A landscape with many peaks, sampled at points; each row gives a point and its height.
From any point a climber steps to the highest of the 2 points nearest to it. It stops when none of these is higher. Distance is the straight distance between rows; heights are no part of it.
ripaz h=4.63: [ 83 154 108 134 149 118  56 142  74 163  90 156 176  83 120 135 150 126
 109 104 141]
pivet h=3.32: [ 98 155 199 103 137 138 112 113 155 152  63  90 159 189 145  70  95  52
 104 102  39]
Ras h=1.99: [129 103  81 118 154 103 100 133 181 101 157  98 102  90  95 165 155 140
 124  87 152]
Biner h=3.86: [112 116 137 131 124 124 122 114 123 135 131 171 136 104 135 129 137 151
 148 132 167]
Buze h=3.99: [152 148 117 119  98 131 106 135  90 109  88  92 139 153 167  98 143 114
 135  87 109]
nima h=3.51: [ 98 151 139  90 172 152 122 141 191 160  96 102 172 158 103  87 104  64
  78  69  78]
Med h=5.63: [124 148 101 141 141 122  89 155 127 117 138 152  53  85  90 166 174 141
 191 156 216]
Vedu h=6.94: [ 92 156  94 120 107 125 112 132 137 194 150 143 128  72 133 157 140 109
 102 162 186]
farof h=4.40: [100 185 111 136 113 133 130 117  78 141  95 189 146 109 174 126 154 122
 142  89 175]
kole h=1.43: [141  86 104  99 125 131 188  90 137  82 140  92  65  71 109 130 131 122
 144 107 147]
vokoz h=1.23: [134  93  93 124 110 125 162 115 192 140 150  90  88 106  73 124 155 100
 141 107 166]
pem h=2.79: [ 87 169 168 140 134 106 155 113  80 166 122 160 171  88 207 117 156 113
 162 144 139]
luv h=4.84: [147 110 224  95 148 119 125  77 107 143 150  92 164 190 123  88 124 144
 146 120  67]
zanan h=3.33: [153 112 106 112 114  94 139 113  30 107 161 160 142 160 107 130 110 144
 128 116 136]
lolo h=4.31: [149 155 165  97 144 136  98 142 135 134 104 113 140 170 165 101 120 124
 114  93  60]
samur h=4.62: [190 126 126  97 116 105 144 134 113 100 148  89  94 173 118 104  84 129
 110 135  50]
nito h=7.40: [141 132 101 131 124 102 103 133 112 137 128  92 128 111 150 152 159 115
 117 110 141]
masoz h=5.89: [110 125 142 105  92 107 114 130  95 144 142 162  91 114 138 140 104 102
 148  92 116]
Lenis h=4.33: [144 155 126 104 100 126 158  96 169 122 149 112 156 146 115 117 110  97
 116  46  70]
zok h=5.99: [136 161 148 127 155 131  93 193 171 172  93 146 160 108 110 145 126 118
  87 120 173]
sabut h=1.26: [120 140 130 107 144 197  79 179 117 133 103 136 130  75 172 161 157 128
 116 136 171]
tadaz h=2.95: [116 147 163 136 117 142 133 129  26 121 118 152 180 146 172 105 139 133
 171 144 147]
lar h=0.63: [127  93 132 138 127 163 114 146 133 134  82 139 125 170 112 143 131  88
 126  77 158]
vod h=6.43: [109 159 118 158 131  96 142 164  96 104 173 148 140 112 149 177 147 124
 138 116 142]
zorot h=4.55: [175 122 137 136 156 116 163 174 194  83 191  90 111 153  97 142 108 121
 136 111  90]
mula h=1.33: [133  57 118 133 139 118 177 139 107  51 148 144  88  92 106 159 116 131
 164 176 137]
zab h=3.01: [143 128 127 163 151 157 106 151 112 160 135 114 231 163  89 100 130 136
 101 119 137]
Vobu h=5.69: [ 93 172 167 153 127  94 110 169 148  99 112 144 165 137 142 165 150 110
 131 121 163]
Zup h=3.56: [116 136 151 123 120 157 112 124 161 169 121  97 164 177  99  70  80 117
 146 137  69]
fil h=3.83: [136 139 108 105 106 170  96 146 132 139  78  84 131 164 132  95 126 101
 102  92 108]
Bidim h=5.28: [ 98 164 136 142 140 104  87 149 110 113 120 142 111 112 190 155 171 123
 165 120 155]
fuvo h=7.42: [135 119  42 160 119 105 128  94 105 126 132 127  82 120 116 123 148 156
 103 111  94]
mik h=1.56: [113  99 101 130 122 141 129 114 160  96 123 130  75  83 169 152 128 149
 121 189 130]
fope h=1.95: [146  65 150 145 136 138 125 112 155 161 139 138 109 147 101 115 118 137
 158  84 146]
Gadi h=6.21: [166 183  74 148 149 163 118 154 160  92 161 130 111  69  98 165 172 170
 147 161 169]
Tul h=7.02: [106 114  47 126 109 106 121 112 130 111 140 154  55  82  98 176 152 113
 115 139 145]
Bebi h=1.37: [147  64  84 118 105 102 176  78 105  97 126 101  87  96  77 116 135 132
 123 138 151]
vili h=4.10: [135 131 136 124 150 110 108 158 190 129 146  97 144 178 151 103  99 123
  77 150  81]
Suda h=0.92: [ 80 119 212 131 140 150 101 151 152 165 103 160 177 118 141 162  85 124
 141 145 130]
bulak h=1.18: [135 126  73  97 140 175  80 171  95 129 123 157 118  84 114 165 147 137
 122 147 160]
bavi h=3.63: [107 127 117 161 127 168 130 125 118 107 103 168 166 132 166 126 139 156
 152 135 188]
sada h=1.89: [142  99 118 163 125  43 168 133 100  66 139 137  78 128 123 152 141 145
 136 160 144]
Nivuk h=6.13: [102 120  89 109 114 142 145 141 103 106 175 149 110  41 147 144 128 130
 171 203 170]
dini h=4.77: [179 110 122 152 136  81 209 149 191 104 175  99  82 114  92 124 112 109
 120 130 104]
dafo h=3.00: [105  89 144 106 125  99 158  90 131 121 186 107 163 155 116 124 103 106
  85 138  74]
fita h=3.65: [114 113 127 132  96 103 142  86  90 103 132 145 121 154 133  97 105 167
 144 150 136]
Zor h=5.54: [133 179 180 122  90 131 104 133 101 108 113  84 184 150 155 101 108 112
 125 133  88]
Zarer h=6.36: [154 144 114 107 106 141 142 128 122 129 130 135 129 131 104 113 112 125
 118  95 156]
Tev h=2.23: [110  76 136 117 120 142 125 133 136 162 153  74 134 103 105 146 138 102
 135 108 153]
zumit h=4.32: [157 131 126 122 142  98 123 170 194  95 164 112 123 167 113 136 121 138
  81 107  97]
Takil h=6.49: [ 93 136  95 130  93 135 137 137 127 150 179 158 126  83 143 156 122 127
 132 189 142]
vefe h=3.90: [112 105 178  92 143 103 104  99 154 119 148  96 131 202 129 112 120  99
 127  81  43]
ledu h=1.35: [ 88 158 133 124 141 123  88 140 165 145 104 162 179 124 132 117  86 129
  99 121  89]
bofi h=0.02: [110 182  96 164 105 127  86 147 163 155  67 106  74 136 137 131 168 133
 129 149 161]
tav h=3.59: [129  87 153  87 146 157 143 142 164 115 156  67 142 223  88  74 103  66
 108 104  96]
dima h=1.67: [162  43 155 143 161 129 142 104  94 114 168 130 134 108 119 134 133 159
 153 108 141]
bifi h=0.81: [110 142 195 114 122 148 145 145 117 180 135 175 160 112 154 136  83 122
 148 159 144]
mano h=2.96: [ 73 172 130 138 104 126 123  95  92 157  99 129 174 114 201 116 137 110
 129 143 105]
Bemib h=4.50: [120 173 139 112 114 141 112 115 135 124  97 137 159 135 130 101 121 148
 131  71  78]
fon h=5.26: [114 204 105 115  77 143 128 131 150 146 105 121 169 104 105 119 143 106
 105 125 176]
ral h=3.66: [118 115 131 120 139 156  97 159 183 168  65  86 149 172 123  97 126  65
  78  78  99]
Guv h=4.58: [118 142 186 113 125 142 172  64 135 148 117 106 187 169 128  78 129 119
 123  99 112]
nikib h=5.25: [129 137 125 160 105 127 148 151 177 154 165 135  99 134 123 142  85 141
 129 156 102]
tiref h=4.29: [191  76 110 118 124 120 147 132 174 117 114 149  76 184  99 115  93 138
  87 108  99]
zedok h=1.50: [158  91 113 122 146 111 194 113 110 112 150 141  65  47 136 151 146 140
 155 123 164]
tamet h=3.24: [134  89 134 131 131 145 120 128 147 101 152  55 123 186 131 118 129  97
 128 140  78]
milip h=4.90: [125 159  78 135 137 128 136 127  98 105 129 190 120 106 172 155 186 152
 115 125 184]
nogim h=4.78: [154 132 102  82 113 123 103 153 136 118 131 122 117 186 114 103  81 127
  94 118  70]
lam h=4.61: [136 114 204 110 154 109 134  87 107 161 129 144 136 172 142  98 115 138
 128  92 113]
sise h=0.27: [104 164 117 152 131 191 100 156 121 195 106 112 144  85  93 154 159 114
 149 156 164]
mefu h=3.13: [ 68 153 122 148  96 118 129 117 112  99 122 137 177 121 157 131 139 122
 118 141 119]
Sife h=7.04: [134 138  42 109 114 114 111 104  97 130 120 166  53  88 144 128 129 173
 114 132 114]
rala h=1.39: [120  76 123 125 143  93 209 131 134  34 147 133  74  41 104 192 117 118
 130 158 124]
Piraf h=1.58: [158  73 151 124 149 117 179 112  70 122 168 141 115  76 159 154 132 134
 152 118 148]
mugo h=0.26: [145  79 113 149 138 178 136 134 141 151 165 103  87  79 120 154 123 153
 152 171 155]
rikaz h=2.75: [129 107 149  83  97 135 168 115 114 116 161 133 145 104 149 122 106 122
 120 152 133]
dege h=2.15: [181 131 108 146 132 152 156 138 142 118 111 161  53 105 129 133 135 145
 134 148 180]
pase h=2.87: [146  78 123  99 118 102 168 100 129  87 180 107 121 119 110 129 112 113
 108 139 111]
nuv h=5.86: [ 95 114  58 127 133 147 134 119  76 100 143 184  83  69 146 170 163 123
 184 212 184]
seg h=0.20: [157 112  91 132 143 179 129 157 191 144 143 110  70  90 116 169 154 130
 133 168 161]
nireg h=6.51: [118 195 122 133 145  97  79 155 157 145 147 152 122  85  90 172 165 140
 133 125 173]
Sut h=2.64: [118 154 139 134 147  93 144 100 107 106 141 139 169  83 195 117 165 143
 156 139 141]
suz h=5.06: [152 131 218 109 128 144 153  60  88  90 137  80 163 202 124 100 145 136
 172 125  98]
tida h=2.38: [ 94  62 151 129 109 162 141 105 113 157 173 101 138 125 126 135  96 100
 111 125 109]
Mem h=4.59: [ 87 147 168 135 116 138 100 129 114 216  57 147 152 103 125 105  82  67
 116  91 107]
pivov h=3.30: [ 85 151 106 140 122 126 102 101 151 139 141 114 167 109 151 133 147 129
 111 122  90]
zagin h=5.53: [126  85 143 123 105 126 121 101 197 114 142  90 116 143 109  97  82 131
 164 138 110]
roduv h=5.87: [175 154  88 137 131 148 118 176 124  81 113 130  59  97  89 161 180 136
 162 151 199]
mimet h=4.09: [112 102 100 161 132 116 181  83 128 111 141 177 121  99 135 157 156 154
 146 128 145]
kig h=1.02: [ 74 131 198 124 136 131  95 161  78 144 103 176 183 127 124 146  82 115
 159 146 108]
Liv h=1.47: [105  78 130 118 102 158 112 131 148 121 109 123  94 128 179 140 108 122
 104 170 115]
ruviz h=0.44: [118 120 103 169 137 172  75 141 157 179  99 101 145 128  94 124 153 116
 149 106 130]
gusi h=4.07: [186  99 115 133 148 169 146 128 151 117 127 138 128 161 124 116 100 142
 104 132  99]
lapob h=3.73: [104 117 202 105 168 144 107 103 133 174  92 121 204 131 166 111 101 109
  97 105 100]
dus h=2.06: [147 119  94 154 128  89 166 132 155  93 120 159  60 115  94 153 153 141
 141 160 198]
Zag h=5.59: [ 81 160 103 123 162 105  81 158 129 126 126 190 128  84 162 172 168 137
 170 134 172]
gegi h=1.81: [162  34 133 145 160 154 126 137 114 125 128 133 111 156  84 151 128 140
 136 104 131]
Goza h=2.63: [129 143 141 124  90 107 115 142  94 110 118 135 172 142 149  91  98 159
 130 195 167]
vuk h=0.93: [ 89 150 201 153 143 126  96 191 113 145  96 142 200 162  92 128  83 108
 135 129 109]
kogov h=1.78: [121  73 121 134 145 114 114  88 151  61 146 115 125 104 165 147 152 156
 135 133  93]
niz h=4.89: [160 106  89 127 120  72 158 109 113 158 171 117  80 159 116 116 125 128
  74 113 114]
bolof h=3.92: [119 133 134 144 153 103 110 153 169 140 115  75 120 214 143  62 105  87
  88 135  69]
Zis h=2.37: [138 112  90 139 132 193 147 130 104 129 138 160 100  58 155 148 116 163
 154 137 133]
povub h=1.88: [137  75  99 125 146 111 144 102 167  50 154 119 123  96 105 151 148 146
 124  96 124]
beti h=1.79: [151 113 128 144 151  72 151 122  93  68 158 116 111 115 176 151 145 149
 158 137 114]
lide h=3.69: [130 122  75 115 157 166 119 139 175 153 140 107 151 174  91  88 122 101
  52 113  88]
mus h=6.58: [136 140  96 158 123 112 120 146 150  66 150 124 137 124 118 164 134 154
 131 148 119]
pasu h=2.39: [115 177 105 136 111  84 164 126 106  89 159 180 106  83 142 124 123 171
 175 195 168]
nise h=6.74: [155 125 101 118 126 163 108 158 150 154 138 132 135 143  67 127 129 115
  86 115 164]
bukev h=5.37: [106 156 100 134 109 117 115 148 126 101 128 139  89  86 139 151 172 110
 194 138 175]
tavil h=4.25: [169  93 174  92 149 127 142  94 118 144 162 125 101 174 118 113 114 157
 119  95  41]
lemu h=0.53: [109 118  97 138 128 158  82 134 176 149  96 121 104 158  75 151 159 101
 138  85 160]
telak h=3.74: [118 110 191 102 146 142 139 128 132 119 126  70 148 218 118 104 129  62
 123  86  62]
Fibi h=5.07: [ 76 194 107 129 150 156  75 134 139 175  42 143 169 120  92 140 162 115
  96 138 145]
Sov h=2.11: [130  68 113 102 148 103  93 127 149 149 159 116 105 114  89 156 131 113
 135  92 170]
Rirut h=6.04: [141 101 137  77 111  91 141 105 157 138 145 117 110 133 106  95 108 136
 111  85 137]
kav h=4.48: [189 103 128  87 112 146 162 159 134 104 135 119  53 165 127 117  90 129
 103 127  83]
vif h=4.85: [ 74 191 101 123 155 139  44 122 105 164  60 153 139  75  86 145 173 131
 136 108 174]
gav h=2.83: [116 146 150 170 165 121  91 160  92 149  99 117 226 134 115 107 146 134
 109 132 164]
menum h=6.23: [109 114 124 103 117 112  98 117 150 182 131 135 117 125 130 113  95 118
 123  78 117]
baz h=1.24: [142 131 159 152 135 150 119 177 150 111 123  78 151 126 175 140 125 113
 109 147 101]
dele h=3.57: [ 93 100 188 117 135 154  80 127 126 186  72 101 177 140 118  77  87  90
 102 119  92]
fotiz h=2.27: [132 136 113 184 159 145 122 123 104 122 133 124 178 147 147 115 147 178
 143 126 107]
zon h=6.89: [138 154 111 148 154  82 109 164 126 113 163 165  99 100 108 181 164 137
 142  94 160]
Nokun h=3.72: [118 128 163 162 132 120 122 130 146 180 125  91 132 193 145  77  98 108
 135 158  65]
mizud h=5.31: [102 179  87 107 141 155  78 135 171 172  85 112 163  94  80 127 148 125
  80 168 184]
nev h=0.72: [118  87 157 125 106 137  95 130 114 125 106 115 123 204 120 116 114 100
 133  86 107]
Situ h=0.11: [138 146 137 147 162 186 120 155 133 170 117 117 179  86 156 123 124 149
 140 132 125]
Nosa h=1.66: [118  91  92 133 136 152 108 101 179 101 135 116 108  93 136 164 176 146
 140 149 130]
Mub h=4.99: [159 109 142 150 118 112 181 115 163 134 174 106  65 132 126 141 100 123
 132 146 119]
fimo h=4.60: [173 112 121 153 140  58 217 116 156  93 163 135  84 102  76 145 127 146
 123 135 132]
Dusu h=0.88: [162 127 138 144 112 130 161 116 103  45 114 119 105 132 149 116 140 176
 186 140 129]
Mupon h=4.66: [114 174  98 139 119  96 108 137 108 120  88 170 160 128 164 140 177 141
 103 125 190]
gika h=4.37: [122 119 110 174 138 118 153  70 167 145 145 119 128 111 132 135 146 150
 122 106 130]
Ropa h=5.81: [157  89 150  66 110  87 186  74 118 111 141 135  90 128  97 103  85 138
 142  82 121]
zaka h=1.60: [143 123 151  70 116  87  82 143 133  85 156 150 116 119 143 118  90 168
 131 105  86]
fev h=0.19: [104 173 129 167 132 199 129 155 107 150  88 109 165  73 152 148 146 117
 156 136 147]
Zituk h=3.81: [151 133 171 111 150 139 168 106 121 119 129 152  93 115 222 124 113 173
 160 142  97]
gor h=1.09: [160 141  88 103 152 194 106 143 115 150 107 135 102  90  90 156 179 140
 128 124 206]
Gorif h=7.91: [111 115  85 148 130  82 119 113 124 130 137 125  80 109 158 167 167 134
 105 115 110]
tupo h=0.80: [160 112 125 155 103 117 193 106 142  39 130  84  78 123 112 128 129 139
 176 148  99]
nuka h=3.52: [104 127  57 122 138 134 103 115 167 140 144 109 136 145 117 136 138 109
  79 114  73]
popaf h=1.25: [122  68 136 141 122 132 144 115 129  51 153 156  84 123 114 146 102 158
 166 166  89]
teb h=5.24: [ 97 120 104 138  99 138 127 128 181 123 146 136 151 186  72 126  87  98
  91 131 104]
tefil h=3.64: [174 134 155 129 116 146 196  91  69 122 129 127  90 139 195 115 132 151
 149 153  89]
turuz h=1.61: [179 126 125 134 146  81 139 127 139 115 129 149  90 111 164 146 156 155
 128  96 162]
bima h=6.19: [142 159  98 101 139 107  95 148 178 126 152 139 118  58 111 165 159 138
 127 144 210]
kad h=5.30: [144 149 182 103 105 102 145 110  92  92 147  74 173 185 123  98 130 108
 135 131  83]
Tuv h=3.21: [123 104 143 162 162 154 129 139 131 183 147 115 195 170  76 110 126  97
 119  88 117]
Tusam h=0.09: [130 177  91 129 129 165  95 142 176 165  89 118  70  98 111 153 177 132
 127 182 187]
Basop h=3.75: [ 98 138 166  93 116 157 131 108 153 135 104 154 201 148 120 124  79  79
  83 107  93]
Keri h=4.76: [126 145 155 139 110 109 170 119 116 161 149  86 156 183 129 114 124  61
 112  79 110]
demu h=5.27: [186  88 176 103 106 111 200 103  95 136 175 100  84 162 102 110  93  93
 147 100 104]
fidiv h=6.91: [ 99 142 130 121 132 124  93 152  92 129 123  90 173 105 141 155 142  77
 140 111 119]
Mapek h=5.85: [ 93 101 117 135 111 129 100 101 199 157 124 121  88 145 111 107  99 119
 140 124  97]
veti h=4.65: [145 102 103 177 119 112 163 101 117 151 166 127 129 147 120 134 129 143
  94 126 111]
Kabe h=3.42: [125  77  96 109 146 144 140 128 184 134 143  47 122 183 125  80 128  79
 102 109 103]
pup h=0.97: [150 118  81 160 118 124 133 125  94  69 139 101  88 119 114 116 157 168
 197 124 143]
Fos h=1.38: [189 134 132 126 119 113 108 187 166  67 122 146  98 158 142 129 110 145
 148 120 138]
Mumu h=4.20: [120 129 125 134 121 136 100 120  90 145  92 106 135 123 168  93 137 172
 154  99 122]
loro h=5.61: [168  88 161 105 139  98 239  67  99 102 161 142  98 125  80 120 102 138
 140 100 102]
gepop h=2.78: [130 145 156 139 130 146 122 145  75 150 105 143 201 139 183  80 108 159
 130 167 150]
sezu h=2.51: [109 182 111 121  97 104 130 151  69 105 129 178 134 114 173 109 107 164
 144 187 162]
fiti h=1.31: [160  89  60 134 124 123 186  89 157 110 129  89  76  91  53 134 156 113
  99 136 174]
Pok h=5.67: [106 151 135 143 149 116  93 147 166 164  91 154 142 105 156 123 131 157
  90 121 162]
sigut h=1.10: [115 148 218 106 133 108 114 142  45 156 147 186 166 137 142 125  76 116
 149 123 107]
Zer h=4.39: [116 138 128 131 129 154  90 135  74 159  72 143 153 134 134 119 126 141
 116  97 128]
som h=0.35: [114 116 115 162 141 181  98 142 119 160 136 111 116  97 117 147 146 124
 157 143 136]
kuzek h=6.14: [ 94 152 127 143 117 132  77 159  65 141  68 101 154 120 179 122 153 113
 151 164 127]
murig h=5.64: [125 112  36 141 144 142 144  92  77  88 140 172  56  75  89 182 175 142
 158 200 164]
Nugo h=3.16: [109 129 114 128 117  84 134 138 122 111 170 112 176 167 114 141 100 113
 104 120  96]
nak h=1.44: [114 143 139 105 126 110  71 155 139 107 129 139 164  95 141 119 118 119
 113 144 115]
lof h=0.82: [113 134 170 143 123 143  92 167 131 108 117 129 167 178 118 138 112 119
 143 109 105]
Loguv h=6.71: [149 133  34 102 118 124 111 136 132 134 145 115  68 108  68 157 159 133
 123 133 148]
roz h=3.37: [119 117 111 149 118 179 134 113 147 135 103 130 163 141 131 131 126 137
 119 176 182]
Ves h=1.27: [111 169 141 104 104 114 100 158 121 143 107 174 166 150 140 138  77 112
  81 153  86]
zope h=1.69: [169 128 131 136 160  72 167 132 103 105 170 183  84 109 163 150 140 157
 142 130 132]
seno h=2.46: [125 141  93 162 163 134  90 140 119 146 140 138 181 118 119 130 159 200
 121 140 153]
kuzod h=5.88: [112 173 101 115 169 113 106 142 141 140 135 162 133  51 170 159 182 154
 119 158 195]
nated h=5.60: [113 167 108 163 102 106 126 152 195 125 144 130 128 154 102 152 101 102
 115 144 126]
zago h=5.04: [105 172 150 117 153 145  83 143 162 129  96 127 171  85 129 129 141 135
 160 109 166]
diru h=5.02: [ 96 129 148 132 149 121  89 124 155 186  72 137 170 174  97  77  97 141
 100  92 149]
pofur h=3.31: [118 130 115 146 107  74 101 137 122 111 124 105 162 173 111  99 132 114
  97 108 126]
gudok h=5.43: [112 125  37 146 129 151 133  75  96 122 111 147  83  95  97 156 189 148
 136 154 181]
puti h=2.52: [136  85 134 115 115 185 161  97  99 145 175 125 136 131 105 116  97 116
 131 100  71]
Kor h=3.29: [149 129 125 132  91 167 171 142 119 149 113 119 156 133 149 105 118 131
  88 180 141]
vevir h=6.34: [144 145 149 119 126 150 117 193 119 159 131 167 153 130  93 151 110 120
  92 109 162]
Nen h=5.09: [178  75 127 115 142  94 193 111 107 151 175  86  70 151  84  98 120 102
 100 103 117]
dis h=0.14: [128 142  81 130 142 184 126 114 160 146 131 111  44  76  90 185 187 119
 135 193 187]
Givo h=3.98: [116 140 203 102 150 132 143 110  79 118 129 133 126 129 212 104 135 150
 148 133  82]
nomub h=6.12: [115 140 133 163 133 110 136 154 156  99 151 114 162 136 129 165 161 106
 143 135 128]
Pova h=4.75: [146 150 141 142 145 142  99 143 166 114 100 135 142 127 154 121 133 154
 150  78 128]
lomom h=1.53: [123 105 122  74 117  99  79 151 102 112 141 120 139 127 140 110  98 152
 101 133 119]
Luk h=5.03: [142 129 157 131 116  85 169 110  79 125 158  91 151 182 134 127 164 106
 131  90 107]
Dep h=4.98: [104 132  89 123 120 126  96 139 157 111 110 140 142 204  92  75  83 117
  86 121  73]
Mufad h=1.68: [155  97 160  99 132 104 125 125  97  72 156 140 104 135 161 137 116 147
 139 117  85]
Mifil h=4.34: [116 162 170 141 123 138 153 118 119 163 105 112 203 130 147 101 147 131
 121  93 141]
Senaz h=3.87: [147  94 112 129 158 154 159 104 168 131 149 120 147 191 103  85 103 113
  80 120  99]
Fuz h=4.15: [137 158 207  86 128 138 104 118 108 113 101 124 144 142 201 128 129 144
 134  95  63]
nida h=3.47: [140 145 161 137 124 133 128 103 113 121 109 147 147 171 142  87  89 178
 140 138 122]
ponav h=3.46: [156 132 143 141 103 150 169 113  98 162 136 107 138 143 174 106 121 137
 119 136  98]
Kov h=3.15: [112 136 137 143 134 131 149 136  46  72 159 162 150 139 162 133 149 149
 189 155 129]
Pafeb h=4.08: [136  82 138 110 148 102 144 103 140 119 157  98 104 210 100  86  97 129
 137  95  41]
kiv h=3.41: [ 89  99 152 137 150 130 113 127 124 197 113  94 190 141 107 111 100  77
  88 104 116]
Gaf h=1.36: [136 116 146 128 126 170 105 156 126 109 116 133 135 102 173 165 130 119
 115 171 139]
Fis h=5.80: [107 165 172 141 111 129  87 167  99 137  74 100 176 146 166 116 111 110
 130 172  91]
peroz h=1.14: [149 106  91 152 127 113 164  94 138 124 138  91  66  98  55 124 159 140
 182 103 173]
fupe h=2.26: [157 132 123 128 126 155 155 145 114 100 126 182  91  93 176 150 130 142
 162 157 158]
Dulo h=4.79: [112 166 155 138 144 142 104 131 136 224  64 157 157 124 103 106 109 119
 104 100 151]
dom h=3.91: [111 134 180 111 140 138 124 131  96 144 108 138 204 149 132 144 108 106
  78 108 111]
notun h=6.50: [102 134 160 111 114 147 101 165  44 129 100 108 147 119 171 137 130  88
 154 126 141]
Seram h=5.17: [140 154  60 172 128 137 163 110 100 100 117 141 100 102 147 144 179 143
 131 162 177]
vaton h=1.49: [161 122 106 160 110  82 124 167 139 100 111 123  84 156 134 145 153 143
 136 122 153]
dovos h=2.50: [116 117 137 125 111 197 164 106 106 161 129 138 126  71 153 128 106 120
 154 128 131]
tukof h=7.39: [ 92 143  72 126 115 106  94 117 155 150 144 135  96  94 119 170 161 118
  85 140 150]
bufe h=0.67: [140 122 183 106  92 134 132 127 129 154 126 153  81 131 139 100  58 137
 149 137  99]
Luzi h=6.18: [157 174  75 130 102 141 117 131 170  95 150 119 108 106 102 137 154 153
 134 142 136]
Saku h=4.81: [129 105 191 120  98 118 166  43 113 106 129  96 152 176 161 101 132 131
 128 121  97]
Geba h=4.53: [111 163 144 111 117 100 145 111 169 152 150  92 159 198  96  95 129  80
 125  59  69]
Zas h=4.43: [150  88 165  98 136 119 121 103 123 161 138 113 121 140 163  99 106 166
 114 105  88]
Kib h=3.43: [121 171 209 114 108 141 119 114 142 149  83  95 161 195 129  70  79 109
 133 134  67]
dofa h=1.19: [115 161 185 132  99 102 144 134  83 155 136 166 158 162 140 126  75 118
 111 141  99]
pasid h=5.45: [173  70 182  96 125  90 227  84  83  93 175  93  79 154  73 126 108 107
 129 125  73]
pob h=1.06: [139 105  85 167 128 129 130 137 113 131 155  97  71 110  84 144 145 159
 183 126 124]
Tep h=0.74: [117 117 170 119 100 129 163 130 110 176 158 153 109 116 164 102  65 143
 149 179 142]
zuvel h=3.39: [ 95 176 150 109 119 145 120 124 184 171  71 111 161 146 138  98 108  61
  93 118  73]
Tazu h=5.57: [125 199  83 121 112 163  91 131 188 119  98 145 174  97 108 130 141 131
  96 170 189]
Kime h=5.33: [ 95 189 184 141 124 103  94 162 149 151  79 144 187 104 146 131 125 109
 160 131 166]
gotap h=6.42: [160 146  54 114 114 147 145 135 142 140 137 116  84 150  39 119 145 118
  94 134 164]
tepin h=4.11: [148 173 155 136 138 139 138 129 130 163  90 146 200 166 130 120 125 125
  80  87 105]
veme h=3.48: [128 107 105 137 115  77 112 110  76 116 125 117 124 160 109 111 134 156
 121 109 130]
zim h=0.61: [133 110 188  97  88 106 135 118 113 110 137 154  74 165 150 119  96 126
 143 169 108]
tate h=5.16: [114 149  97 130  98  76 110 115 147 153 107 184  78 121 117 140 133 145
 125 132 174]
dobe h=3.36: [ 96 145 104 150 134 159 143 125  85  72 127 207 145 116 177 144 146 144
 187 153 153]
finol h=2.65: [131 146 122 158 170 162  71 171  84 148  91 157 200 127 121 145 152 161
 140 134 150]
pum h=1.97: [126 114  98 159 120  65 201 125 107  61 124 180  86  95 109 153 143 146
 133 198 187]
Tazaz h=5.39: [ 87 161  93 118 137  91  59 126 163 149  92 159  58 110 122 149 148 157
 113 146 186]
sab h=1.45: [181 100 131 124 149  91 208 137 109  64 173 133  89  39 112 164 141 140
 136 137 130]
ven h=5.32: [130 119 119 156 142 130  93 115 179 163  93 145 136 157 119  96 113 158
 107 120 140]
keza h=5.62: [124 161  87 110 144 104 103 119 152 132 122 166  75  84 159 130 166 178
 129 170 179]
Bamo h=2.62: [145  93 143  89 111 182 195  81 122 147 153 115 115 105 140 129  94 117
 128 123 111]
nufar h=1.13: [161 127 150 152 118 164 147 156 166  96 115  87 136 138 178 145 155 111
 148 124 158]

Call two points neighbours if one is among the 2 nearest of the other. Go from one point of each pair to the other, from neighbour to neighbour, staying as high as possible. Name the lowest point that can't be avoided.
Gorif / nise -> gotap
Tazu / nated -> pivet
mus / Gadi -> Luzi
Gorif / menum -> Rirut
Gorif / tukof -> Tul
Gadi / zon -> nomub

For each start below, name the point where the climber stops.
tadaz -> menum
Kor -> mus
roz -> menum
pem -> nated
